Points on a hilly landscape, in no order, each with its height.
A climber steps from a point to the highest of its 2 nearest points, and stops where none of them is higher. Distance is the straight distance between rows; heights are no part of it.
tob (h 366): [139 148  99 137 179 172 160 135 178 140 140 120 157 115 150 142 164  83
 120  95 141 118 141 131  84 102 149 157 164 120 165 151  92 143 172 163
 128 186 113 116 207  95 154 132 139  82  88 150 144]
dibos (h 233): [135 119 109 141 103 168 118 126 115  84  67 150 197 149 102 200 105 134
  68  88 164 129 142 116 129  76 162 152 132 160 197 118  82  99 112  94
 107 120  89  97 114 170 156 127 141  90 138 181 135]
kamu (h 323): [117 131 114 114 129 117 155  89 138  51  78 141  83 110 140 132 125 147
 217 121 182 152 107 183 106 126 100  99 127 160 172 110 116 159 200 118
  90  81 175 108 119  85 125 118  93 113 100 116 120]
zese (h 730): [ 91 166 167 192 126 106 145  75 106 133  85 153 114  79 141 121  87 134
 188 139 127 106 109 161 151 134 101  91 169 177 150 131  69 134 147 142
  95 193 108 120 109 156 148 137 163 156 102 111  90]
bote (h 346): [139 154 126 121 136 158 136  93  71 128 118 143 121 146 147  89 141  90
 149 143 155  86 100 111 114 119 124 139 181 175 183 107 105  73 201 194
  86 156 111 118 121 138 117 201 128 164 101 129 112]
Gal (h 625): [164 149 116 171 148 163 133 134 136 177 148 139 166 108 135 135 116 104
  98 117 109 122 118  94 161 133 123 113  98 142 143 154 142 140  72  95
 122  80 157 168 122 175 191  98 152 105 141 116 115]
pozon (h 452): [ 75 130 160 129  78  93 106 154 108 129 112 174 126 114 138 184  98 156
 155 122 125 142 136 119 168 114 135 117 123 160 125 123 136 142  94  87
 159 138 132  96  92 204 170  78 102 114 144 128 133]
nadif (h 332): [180  72 144 145 120 121 109  86 122 121 115  77 105 131  83  97 155 117
 108 173 184 106 142 145 150 136 104 175 127 150 176  93 118  92 145 114
  67  76 143 139  58  97 104 144 160 177 113 107 134]
Zazi (h 377): [121  97 111  97 107 118  88 162 132 107  91 150 121 144 141 182 106 138
 122 114 149 172 111 127 121  88 130 121 100 123 152 113 143 138 109  92
 130  92 152  89 104 166 146  75  98 128 117 103 126]
nulib (h 489): [121 163 130  91 108 115 110 133 111  91 114 129 109 146 131  97 178 114
 194 179 155 138 120 119  70 105  87 105 137 133 142  80  91 118 148 187
 107 152  94 149 115  88  72 176 150 176 152 158 111]
Ros (h 236): [ 98 100 119 117 124  86 114 139 143 129 151 114 103 130 110 126 117 117
 129 189  91 153 125 149 143 150  77 139  95  75  82  90 125 148 110 104
 143 146 130 116 104 151 119 111 148 162 153 105 144]
timur (h 104): [147 122  81  88 136 138 127 152 137  62 133 138 141 106 156 164 136 141
  94 115 142 132 113 133 114 149 115 133 110 105 156 119 156 172 147  91
 159  40 124 127 116 148 127 146  73 114 175 157 148]
gug (h 390): [139 157 130 126 123 203  96 122 113  98 146 139 144 159 126  90 132 135
 145 113 147 147 155  80  85  94 156 116 123 143 136 125 141 128  81 127
  95 124 147 179 169 105 137 107 145  96  66 164 127]
rivuf (h 154): [ 82 121  81 137 135  87 162 129 159 155 137 156  90 128 146  85  77  97
 163 154  71 149  46 127 140 144  78  85 107 101  87 136 111 186 146 115
 155 112 189 129 107 158 147 101 117 155 101  70 126]
bineg (h 150): [142 100  76  73 129 132 121  99 130 130 127  64  74 147 135 109 101 127
 138 115 135 160  76 119 109  83  82 152 143 104 145 118 148 110 208 112
 106 112 156 130 110 162 101 114 118 151  88 138 164]
meras (h 509): [102 155 155 136  92 101 117  83  99 111 184 124 121 114 126 105 106 167
 137 145  93 125 103 160 167 211 147 116  95 147  75 138 142 163 159  96
 124  90 133 152 146 114 162 177 132 146 128 126 161]
ker (h 314): [103 164 149 150 155 117 185 181 159 149 143 119 154  32 164 165 132 114
 164  80 119 119 115 129 109 138 111 109 163 100 109 159 146 197  99 150
 166 111 120 115 162 108 142  95 139 130 151 125 105]
Tosas (h 412): [123  93 131 118 133 148  87 137 149 117 158 145  84 151 125  95 135 117
 147 166 126 151 152 117 135 114  79 104  93 105 133  92 145 169  71 106
 119  68 203 166 100 110 137  55 103 123 109  93 129]
derot (h 111): [106  99  98 172 160 124 181 103 149 144 174 136  96 135 122  98 109 110
 165 148  75 143  68 134 167 153 103  75  94 116 126 138 120 173 132  66
 128 101 186 117 153 171 203 104 155 138 112  36 136]
Nopu (h 584): [126 113 187 142 130 123  95 122 115  99 135 121 126 119 114 102 163 150
 139 159 152 103 179 138 116 137 124 133 137 128 121  97 116 140  84 131
 127 145 118 134 129  75 125 136 152 163 150 143 123]
Fezi (h 246): [113 105 108  82 122 103 103 129 147 100  90 147 100 106 156 132 116 106
 159 132 127 110 143 106 173  91  64 151 123 138 162  98 159 191 113 120
 137  27 170 176  64 111  76  59  72  72 117 128  93]
gemun (h 420): [160 128 128 140 154  96 119 105 125 184  90 156 105 143 161  71 132 119
 108 143 148 100 127 124 155 143 148 112 136 190 134 181 167  73 174 144
 135 122 151 124  55 157 110 155  87 145 142  77 103]
fem (h 577): [115 164 191 156  79 105 104 188  88 139 141 194 176 151 111 152 131 137
 106 175  99 155 148 132 137 140 139  74  78 125 100 137 115  73  57 135
 176 134 107 123 131 127 156 150 130 151 172 156 131]
fefa (h 92): [155 136 117 159 157 130 202 115 132 138 153 109 156  91  96 155 148  61
 114 149  94 106 118 171 144 148 128 160 110 119 161 118 100 106 188 135
  93 100 118 106 133 125 119 199 174 154 158  74 129]
zasev (h 609): [136 167 137 127  99 138  98  99  82 134 119  95 116  85 170 108  66 209
 150  56 165 106  76 104 144 152 144 106 156 171 122 140 169 163 131 110
  93  86 116 170 127 143 131 117 109 151  90 168 120]
Tanu (h 468): [154 110 167 169 134  97 102 165 126 177 113 130 114 121 166 108 147 133
 118 122 167 118 138 108 131 108 157  91 137 168 129 180 178  77  91 150
 146 118 152 128  88 136 130 127 112 167 139  79  90]
Mos (h 435): [155 138 112 142 144 178 127 138  99 143 189 111 142 140 142 116 149 112
  81 141 109 102  92  91 115 151 157 127 149 108 126 131 142  73 148 162
 121 168  82 124 143 165 141 195 153 193 114 104 132]
sanub (h 157): [122 145 102 159 156 116 144  88 170 136 114 114 140  80 143 107  99 100
 121 126 108 122 119 162 147 152  87 156 136 130 126 136  78 186 158 112
 118 140 149 152 146 117 139 112 167 116 101 138 115]
Sar (h 200): [116 142  76 148 111 112 113  83 132  91 154 110  95 132 152 111 100 128
 125 140  95 146  95 151 122 163 111 116 107 145 120 115  78 182 205  90
 129 156 133 150 157 169 121 171 169 155  84 136 128]
Gimi (h 184): [138 110 108  91 147 162 154 129 141 137 124 106 130 143 127 119 129 103
 160 102 145 157  82 120  88  35  94 151 163  86 169 115 128 118 148 132
  91 131 150  99 142 127 149 100 115 113  86 130 164]
beruk (h 536): [112 120 130 178 141 113 164 178 149  94 155 123 143  83 139 186 135 106
 160  94 115 180 135 158  89 113 157  67  87 121 134 127 117 168 130  95
 130 145 131 103 182 136 166 133 173 162 110  81 130]
teku (h 273): [138 118 139 138 158  89 179 157 167 184 128  67 119  55 162 152 129 126
 154  63 137 123 108 129 121 122 140 139 156 115 100 165 181 142 137 144
 150 105 138 119 136 123 101  99 132 140 138  78 113]
Bif (h 645): [108 110 145 180 158 118 137  83 133 140  97 144  92  93 154 118 125 146
 172 134 164 108 126 151 172 128 105 118 175 166 173 138 112 152 129 106
  95 174 134  98  89 176 195  97 131 128 130  80 112]
Zab (h 528): [ 90 197 113 162 109 135 131 145 117 116 158 179 122 136 166 117 106 140
 178 124  80 164  80 100  83 130 139  26 124 156 123 134 101 179 137  98
 141 158 128 135 175 167 163 159 159 166  95 113 113]
niv (h 431): [164 142  63 147 156 140 120 107 158 178 127 132 107 172 193  69 135 116
 128 111 137 139  86 104 123 109 158 104 124 187 159 183 121 128 189 135
 120 143 177 167 159 142 137 152 135 105  80 100  88]
Ven (h 482): [ 83 122 129  71 115  69 129 145 126 161 154 106  72 141 128 102 109 144
 143 125  76 135 143 107 158 163 108 142 123 102  34 156 214 148 128 149
 165 118 166 140  97 104  79  85  91  92 129 129 125]
podad (h 529): [142 184 121 109 114 110 126 147 126 154 108 137 155 151 134 100 145  76
 136 179 124 143 105 101  99  82  94 123 129 124 140 111 101  78 136 197
 130 129 104 159 109 103  62 195 154 148 169 160 103]
Bivo (h 450): [ 98  94 175 163 104 173  72 137  94  73 114 141 146 164  92 130 130 183
 107  93 173 137 168 117 108  97 187 123 124 147 122 117 127 106  56 101
  92 141 108 143 164  85 163  99 145 123  63 160 140]
beba (h 421): [144 114 120 120 177 116 158 139 186 140 158  91 122 104 131 129 177  92
 115 119 123  88 185 143  99 143 134 179 147 111 107 142 124 159 153 163
 165 158 119 134 160  84  89 131 124  91 153 144 141]
zeloz (h 148): [124 173 103  57 125 143 148 161 117  96 139 150 159 124 150 133 142 136
 134 131 118 149  90 119  89 149 117 108 129  66 112 133 147 144 135 145
 154 115  88 112 158 111 113 166  84 139 190 162 150]
Pinog (h 632): [109 104 151 114 154 135 134 104 114 135 151  93  92  98 132 138 135 173
 156  94 140  71 159  92 168 145 115 154 192 131 120 133 188 162 103 114
 146 149 116 128  90 167 156  81  99  76 162 130 143]
maf (h 387): [133 185 113 123 106 169 150  89  68 112 150 134 153 125 120 104 104 133
 122 124 120 108  73 110 120 155 134 123 142 149 144 120 116 113 184 132
  82 134  89 146 140 157 132 205 156 151 114 150 135]
vidi (h 400): [123  97 129  61  76 128  89 125  90 107  86 114 145 200  62 134 131 147
  95 153 150 156 107 111 104  95 152 163 113 113 108 109 111  44 118 149
 117 146  97 103 121 101  71 150 130 141 132 156 151]
zafer (h 449): [ 97 115 121 100 150  72 108 179 169 136 121 147 114 116 164 122 151 130
  91 149 101 116 146 148 139 170 118 159 138 100  62 128 152 171 121 144
 205 136 104 106 119 115  90 120  73 130 190 141 123]
Mesi (h 748): [166 127 145 145 138 133 119 149 141 160 121 173 185 124 101 137 121 105
  68 148 113 113 138 133 164 133  95 130  74 109 138 128 118 112  54 116
 146  71 136 145 110 122 150 112 120 116 177 145 118]
Gunu (h 354): [146  79 136 111 106 149  78 162 118 137  75 165 171 190  99 159 106 159
  58 118 139 147 103 113 116  81 151 139 121 101 123 109 102  64  57 129
 141 127 103  74 126 110 123 102 101 141 138 138 138]
kiko (h 232): [158 128 150 158 132 106 142 133 146 124 120 127 159  88 127 141 156 116
  97 122 148 119 157 176 126 170 168 129  83 145 117 165 129 112 147 146
 155  80 142 130 141  75 111 168 129 121 162 111 121]
geto (h 194): [106 134 124 138 123  87 121 160 140 145 144 130 109 108 145 127 102 115
 157 159  96 168  57 136 106 130  77  74 109  89  96 115 122 155 121 122
 149  94 151 137 104 133 109 120 146 207 128  78 121]
kep (h 591): [ 94 162 111 169 111 115 125 155 147  78 114 162 140  94 164 164 109 114
 182 121 122 180 117 149  84 108 113  67 103 153 134  91  79 185 128  91
 128 121 128 130 148 143 142 134 178 156 108 126 105]
gaf (h 383): [158  85 156 137 113 136 153 107 130  75 133  87 118 117  62 141 153 116
 177 127 189 118 184 162 114  99 129 158 120 139 190  73 108 128 131 108
  64  81 143 132 118  77  96 128 166 131 138 131 143]
vetif (h 312): [137  91 122 105 129 136  64 160 134 169  81 134 144 163 154 152 115 174
  53  83 149 131 128 104 126  92 193 157 164 130 110 155 141 100  91 127
 170 165 101  88 125 149 111 100  78 121 119 138 121]
bovok (h 375): [135  99 115 129 167 102 135 132 175 107 124 102 111 122 125 135 188 120
 129 144 145  73 192 154 117 139 106 184 192 104 139  95 114 166 164 157
 174 181  96  97 121 107  78 152 101 119 204 144 133]
nug (h 769): [105 132 160 140 150 124 139 107 135 162 154 106 118  76 133 142 133 161
  90 105 111  59 156 129 178 195 146 170 180 112  79 160 166 153 115 136
 171 169  79 113 101 154 153 118  96  87 181 132 149]
nit (h 382): [ 86 163 122 100 145  90 121 164 166 141 113 173 129  96 186  84 119 118
 137 147 107 114 122 128 124 156  83 115 152  93  86 138 119 203 108 172
 184 131 124 127 130  65 103 104  79 124 149 168  91]
Mafi (h 152): [152 105 114 131 124 146  75 137 139 143 116 151 155 201 101 113 112 122
  51 158  97 144 158 133 134 133 130 147  85 106 103 108  74  87  91 125
 148 190 123 139 170 120 140 116 146 104  88 167 127]
Tumil (h 340): [132 162 136 136 130 221 156  79  95  85 160 117 121 135 110  94 152 123
 187  99 148  99 148 104  92 104 140 148 160 163 152 109 143 112 138 125
  39 129 133 171 181 129 152 139 174  97  69 157 142]
zer (h 484): [131 143  86 159 143 129 148 135 161 145 139 121 129 142 162 143 117  89
 135 110 103 182 108 132 104 105 160  89  87 140 128 163  94 137 164 113
 125 166 160 137 193 135 146 128 182 116  62  81 100]
sig (h 610): [128 156 155 146  80  93  80 133  99 156 156 127 131 115 156 110  84 178
 105 110 106 146  72 131 161 188 173  99  71 163  67 158 159 130 140 105
 142  49 130 156 116 129 130 166 118 179 130 130 131]
bimup (h 114): [169  78  82  92 152 131 135  97 156 166 113 111  79 191 121  84 128 107
 127 149 130 155  84 139 136 112 114 138 112 121 140 151 157  65 192 132
  78  98 187 113  79 147 121 111 100 139  94  58 155]
Molam (h 527): [166 140 149 149 116 140 103 134  93 138 111 103 148  99 169 115 115 156
 117  84 197 118  82  87 101 124 163  95 159 174 153 151 166  98 129 150
 109  90 114 138 102 133 135 162 131 185 123 130 105]
Birap (h 72): [176 102  68  81 160 142 105 123 178 156 128 131 125 166 160  84 119 103
  65 132 101 135 108 109 147 115 110 146 112 102 137 146 165 125 146 120
 128  57 167 143  92 143 123  97  64  93 124 109 142]
Zifo (h 266): [129 122 146  91 136 110 122 102 129  79  64 146 100 113 117 122 133 155
 197 163 187 107 122 166 112 122  63 120 178 142 185  76 115 154 150 141
 109  86 125  98  63  93 103 113  77 148 153 138 130]
tir (h 578): [147 169 104  95 127 113 133 180 151 149 127 135 158 155 109 105 184  82
 113 186 107 153  95 107 119 111  80 123  85  62 114 101  90 108  97 174
 124 104 108 164 144  77  95 179 148 154 217 155 121]
Ledi (h 541): [154 102 139 171 157 158 101 107 133 104 145 125  96 103 157 111 148 159
 128 123 172 116 126 127 138 154 121 106 161 133 173 127 148 168 117  78
  89 111 130 130 110 150 207 116 120 171 123  97 147]
fonil (h 652): [159 110 145 134 133 111 114 182 140 140 112 168 166 173  85 133 167 103
  77 181 109 134 162 151 135 133 109 115  54  87 114 115  96  77  57 146
 160 113 119 128 135  91 110 147 133 139 201 141 118]
lasi (h 335): [ 98 142 159 137 115 106 161 168 115 200 148 115 125 138  79 160  97 117
 126 127  76 160 167 110 166 114 120 129 109  92  68 165 158 100  58 137
 160 157 158 140 115 129 121  55 163  76 111 112 112]
ferav (h 386): [131 145  86 148 161 155 123 114 140 180 131 149 106 158 180  88 135 119
 141 128 136 120 134  81 137 105 140 119 171 177 171 171 120 144 141 136
 118 219 148 161 148 176 165 115 140  88  91 128  96]
mor (h 293): [116  98 139 151 117 145 119 121 115  97  74  85 161 118 117 182 102 178
  68  50 193 133 118 151 116 117 197 155 163 133 137 138 107 101 149 127
  98 168  73 102 158 102 147 126 137 114  81 147 131]
mena (h 258): [133 117 109 159 109 143  84 147 120 114 116 108 171 132 132 166 110 163
  32  86 156 137 129 123 123 150 208 141 112 145 110 136 126 112 136  97
 129 158  75 129 155 135 164 154 144 135  86 165 146]
busid (h 270): [135 124 137  98 117 172 123 159 116 142 136  92 148 139 127 180 137 159
 131  64 160 126 144  57 103  74 172 151 181 128 131 130 171 119  74 126
 153 155  94 122 154 143 115  84 124  93 112 161 140]
ruza (h 82): [160  70  89  98 153 111 135 117 192 117 112 140 108 167  95 113 149  79
  93 181 112 151 162 182 145 139 103 168  73  99 130  94 105 108 163 109
 129  98 173 100  94 105 104 113 101 104 142  94 145]
Tuga (h 283): [106 178 128 126 131 164 149  44  96 106 154 132  95 127 125  73  99 161
 204 110 111 100 121 111 139 157 126 109 148 179 119 142 144 165 149 104
  82 129 159 175 160 133 158 123 132  84  78 143 124]
fule (h 525): [123 184 197 182  95 135 150 160  70 128 128 167 197  98 109 148 116 141
 125 129 130 140 117 124 122 137 168  55 105 137 127 160 123  67  66 139
 123 116  90 126 139 124 154 174 160 164 142 143 115]
nor (h 267): [108 123 114  95 104 157 138 117  94  51 106 139 154 146  97 198 118 163
 132 101 162 135 151 126 100 107 158 145 137 150 167  96 126 124 146  98
 127 150  95  92 139 162 145 139 105  85 147 167 155]
Gibok (h 336): [116 101 144 136 134 107 126 117 120  83 125 101 102 131 121 168 162 136
 149 140 146  99 202 159 104 129 143 152 170 147 147  87 111 110 171 167
 151 226  97  73 138 140  96 157 117 142 151 108 125]
Nuvol (h 517): [108  93 219 165  97 121  59 128  93 121 118 123 132 132  89 114 129 171
 114 150 153 129 132 154 139 133 151 117 113 115  91 130 124  84  58 136
 108 126 112 137 135  59 143 110 149 184  95 131 148]
vara (h 397): [ 80 169 103  95  92  95 130 180 129 203 134 146 123 154 118 125  70 125
 123 129  70 165 122  93 147 126 108 128 115  85  63 146 158 152  81 155
 159 130 161 149 124 118  82  68  96  92  96 143 105]
duti (h 313): [ 99 140  98 118 144 116 154 128 122 156 154 142 103 113 151 127 112 117
 152 142  88 120 116  90 139 143  94 121 172 111 124 128 131 143 154 126
 157 226 107  90  87 235 142 139 115 132 147 116 128]
Fube (h 510): [158 107 190 155 133 139 107 148 131 130 175 147 113 128  93  85 167 117
 158 171 147 120 168 125 110 129  97  87 112  95 140  98 128 133  49 133
 104  84 162 144 103  70 145 114 135 173 150  93 128]
rogep (h 631): [110 133 163 129 134 138  94 130 119 137 113 139 161  79 148 156 116 190
  76  96 136  76 121 136 160 163 141 165 177 115  96 138 138 177  83 125
 164 107  70 116 133 117 135 102  86 115 178 169 129]
fugun (h 207): [113 106 136 138 120 117 113  75 110 155 127  99  88 151 117 120 109 140
 127 141 128 133 157 137 159 132 165 157 135 155 112 145 117  85 161 132
 111 237 130 124 139 161 130 115 149 111  54 110 125]
kone (h 119): [154  87  91 108 120 107  84 122 167 138  69 139 133 197 103 123  87 117
  40 159  90 166 127 182 150 138 121 160  54 112  96 114  91  90 143 113
 129 133 136 101 102 154 111 104 122 129 112 139 142]
Zefe (h 526): [116 111 143 104 152 125  76 170 147 175 111 169 146 137 138 121 136 156
  47 132  88  90 140 117 161 140 122 154 161  75  73 139 147 139  47 144
 190 133  95 105 114 104 113  94  64 118 189 143 128]
nef (h 425): [104 184 167 140  92 107 127  69  80  77 125 134 137  99  93 128 124 168
 146 159 127  95 134 167 164 205 128 137 109 164 109 127 121 150 137 123
 105 117  92 154 139 104 138 179 142 122 180 172 141]
Pase (h 70): [142 129 149 188 146 120 164 114 138 149 173 156 138 127  95 126 129  88
 125 166  58 128 125 162 176 181 123  88  62 124 103 131 117 103 118 102
 136 109 155 125 142 138 198 146 169 142 152  67 128]
redu (h 287): [126 116 156 104 121 141 138 142 111 157 162 110 131 147  84 135 123 128
 123 142 106 153 138 106 125 118 127 133 108  70  87 118 157  88  68 138
 119 139 142 117 131 126 132  93 139 133 128 100 154]
Nek (h 183): [120 151  95  51 131 134 158 149 145  79 121 129 130 121 165 126 143 120
 187 108 139 156  89 125  80  91  86 124 141  90 137  99 132 161 166 156
 153  75 122 131 166  69  74 127  74  89 148 190 147]
golim (h 381): [116 114 147 125 139 139 164  93 130 105 119 111 100 127 113 117 138 120
 204 102 157 159 152 157 108 106 147 110 115 149 144 143 130 126 149 125
  75 140 185 120 164  80 142 103 141 107  74  77 123]
mot (h 480): [124 134 163 148  99 144 110 155  75 129 149 118 164 111 119 146 116 160
  86 127 126 136  75 105 122 150 180  79 126  94 107 132 146  68 102 149
  90 148  55 111 131 132 148 184 147 219 118 115 145]
Pova (h 326): [122 132 107 144 139 162 132 123 148  72  88 115 165 118 138 158 120 146
  99  70 164 141 134 160  77  86 148 145 165 126 162 115  81 152 172 141
  82 158  90 104 187  78 157 131 139 114  81 175 137]
Dida (h 325): [170 104 117 103 139 159 132 133 173 114 152 128 119 122 129 103 159  87
 137 127 131 127 156 115 130  82  91 145 102 104 182 101 138 166  99 112
 108  21 185 183 102  77 106  85  99  83 128 130 132]
tofa (h 204): [150  65 111 158 124 157 115 112 131  80  80 138 170 169  88 175 145 126
  42 117 158 101 162 161 128 108 143 173 152 132 201  96  60  92 143 121
 116 135  87  67 114 131 142 157 126 119 165 158 139]
pil (h 237): [108 178  91 125 126 144 158  70 103 100 162 103  92 125 136  76 102 142
 206 119  90 129  77 123 108 139  97 102 143 143 110 118 100 181 198 106
 117 132 147 182 173 142  96 158 170 127  67 149 125]
mefe (h 583): [ 91 141 164 119 109  85 142 132 112 139 174  90  79 136 111 116 149 128
 158 151  89 115 204 121 147 164 123 126 116 151  60 156 175 146 108 153
 171 144 146 167 115  88 104 116 171  84 144 147 107]
Neka (h 498): [153  85 140 162 167 148 153 130 155 128 193 111 109 101 115 129 172 107
 131 127 127  97 190 140 135 154 140 135 142 103 156 123 126 159 113 101
 116 161 141 108 145 138 178 111 137 135 147  80 149]
futu (h 380): [166 113 112 128 162 124 134 123 122 173 107 143 114 161 152  85 168  71
 112 155 146  96 143 120 125 105 124 156 166 170 168 133 133  38 199 191
 124 155 136 106  67 160  87 182 102 154 128  96 102]
zek (h 223): [157 164  95 156 115 143  79 166 143 163 145 113 159 139 176 127 115 135
  51 106 122 141 125  92 119 158 185 124 110 154 107 158 124 137 115 110
 168 146 103 182 162 144 131 151 154 148  80 177 105]
mur (h 532): [ 82 125 137 105 138 117 131 141 129 141 117 168 112 111 153 137 114 150
 155 111 120 107 146  93 160 122 121 119 162 134 129 153 162 167  87 124
 159 154 141 106 114 166 169  65  71  77 148 127 129]
lobas (h 57): [142 114  99 110 146 153 144 104 141  63  99 127 139  88 127 190 125 152
 109  86 147  92 138 143 151 140 109 180 151 129 194 123 151 203 141  78
 118  40 129 129 115 156 153 100  72  73 163 151 166]
nedor (h 179): [112 135 131 142 103 115  82 114 121 152 140 128 125 172 109 118 113 139
  88 157  89 142 178 133 161 151 154 154 109 134  92 127  89  98 125 107
 162 241  99 134 138 164 125 128 151 115  76 164 140]
gizuv (h 118): [139 145  83 140 147 114 197  90 157 128 163  95 131 105 108 123 146  47
 150 147  96 126 109 163 133 116  83 171 115 130 148 106  85 145 208 124
 124  99 152 150 131 127  94 174 189 104 139 120 129]
nal (h 33): [180 125 107  92 136 150  80 149 142 187 135 135 164 190 122  84 121 118
  44 147 104 118 126  75 135 107 136 153 101  98 103 145 175  76  78 170
 142  66 152 170 114 110 101 117  72  98 137 141 135]
Felu (h 443): [108 142 136  92  67 123 129 130  56  69 112 129 139 164  90 151 141 141
 160 161 162 141 124 104  91 120 159 117 128 162 138  94 113  65 140 152
 106 153  70 115 131 130  88 198 153 167 137 161 130]
zenan (h 662): [ 89 173 135 142 104  87 143  95 110  90  96 139 108  98 139 130  90 131
 231 141 138 129 123 148 109 126  74  97 145 176 128  85  94 166 148 128
 120 144 118 135 112 152 103 131 172 154 125 146 105]
dumuk (h 239): [138 148 125 100 135 106 179 126 121 153 118 112 137  93 138 147 114 111
 161 107 130 134  89 121 116 120 127 127 145 132 127 151 157  99 179 154
 136 110 130  96 112 149 100 148 123 132 158 101 125]
rari (h 245): [135  80 132  91 144 145 140 116 133 137 123 116 123 166  98 134 122 121
 101 130 119 158 124 160 122 133 161 142 106  78 100 138 134  66 146 149
  98 174 129  68 160 109 144 113 105 129 101  76 163]
lino (h 518): [156 158 135 165 140 151 139 150 155 155 187 124 144 103 142 114 158  85
 126 127 111 121 155  98 111 128 115 106  97 129 112 143 137 173  73 128
 148  68 163 205 141  97 124 117 181 108 142 136  99]
Bosez (h 205): [124 169 131 138 113  78 175 115 128 172 110 133 140 101 130 149 102 105
 136 117 111 123 135 139 149 158 150 125 102 178  96 186 132 114 160 133
 168 120 154 145 113 142 100 141 144  86 139 124  97]
Kipa (h 235): [101 136 170 156 122 158 126 118 108 135 114 111 118 120 137 148 134 159
 166  95 161 128 165 106 117  96 168 125 181 149 137 129 122 115  97 134
 121 226  90 113 151 152 143  92 158 111  84 147 115]
bukos (h 227): [112 115 112  59 124 205 143 110  89  50 133 129 131 152  89 141 133 155
 152  99 151 149 115 102  85  77 121 140 139  93 164 101 151 109 139  98
  90 101 119 115 149 139 143 128  99  93 115 166 188]
palim (h 712): [122 159 133 127  85  99 113 128 109 192 139 106 107 113 169 104  73 184
 142  77 114 125  72 102 164 164 170 104 117 175  81 181 186 160 141 116
 142 100 156 160 121 151 111 122  99 141 100 126 111]
tida (h 303): [ 97 105 137 115 108 113 130 119 121  91 110 126 135 147  84 208 142 146
 115 133 133 123 190 155 119 124 166 172 135 136 121 107 101 116 128 116
 173 196  84  75 143 151 110 139 120  88 167 143 153]
Tovov (h 436): [142  67 175 142 143 173 161 102 129 112 152 126 118 135  58 132 162 119
 156 115 163 112 187 158 130 110 152 150 130 108 175 113 118 104 111 111
  64 148 154  94 139 103 164  97 137 114 114  81 154]
kaz (h 221): [129 125  86  61 131  76 136 133 158 104  77  97  94 128 161 124 129 123
 169 136 151 135  86 151 114  86  48 158 172 105 153  84 113 148 195 155
 140 108 108 108  89 110  56 126  91 130 158 181 138]
nanos (h 304): [115 137  85  75 104 115 129 168 133 126  95 183 146 127 158 169  96 103
 130 124 102 142 114  96 154  97  97 129  90 125 157 129 160 165 105 113
 149  44 165 139 100 175 111  70  64  78 141 122 104]
Bisod (h 71): [146 124 178 183 145 120 213 127 113 162 174 138 154  96  82 158 156  69
 119 153  73  91 156 171 163 164 151 106  90 114 127 157 118  65 122 145
 126 142 124 107 138 135 141 173 174 155 164  66 109]
Vub (h 279): [181  92 146 137 116  99 118 126 141 124 108 101 138 124  91 106 165 128
  68 175 150 134 113 183 151 171 131 147  70 107 115 124 128  92 118 125
  99  41 126 137 104  57  97 169 141 190 164 105 130]
zupi (h 349): [131 136  71 130 165 151 131 125 129 145 148 116 102 126 190 108 126 124
 151 112 122 125  97  78 113  98 102 125 186 128 170 131 122 153 165 117
 125 208 118 127 140 225 156 127 136 138 104 135 124]
zam (h 667): [124 120 184 123 109 110 138 157 118 132 161 107 121 137  78 133 202 125
 132 145 126  97 233 122 119 144 160 141 118 133  89 150 141 117  74 158
 171 147 120 160 149  56  84 147 164  99 177 159 121]

Where does a climber stop that starts at each point below?
Pase | zam
timur | zese
Kipa | Mesi
bote | Mesi
Gimi | beba
kiko | zese
sanub | Nopu
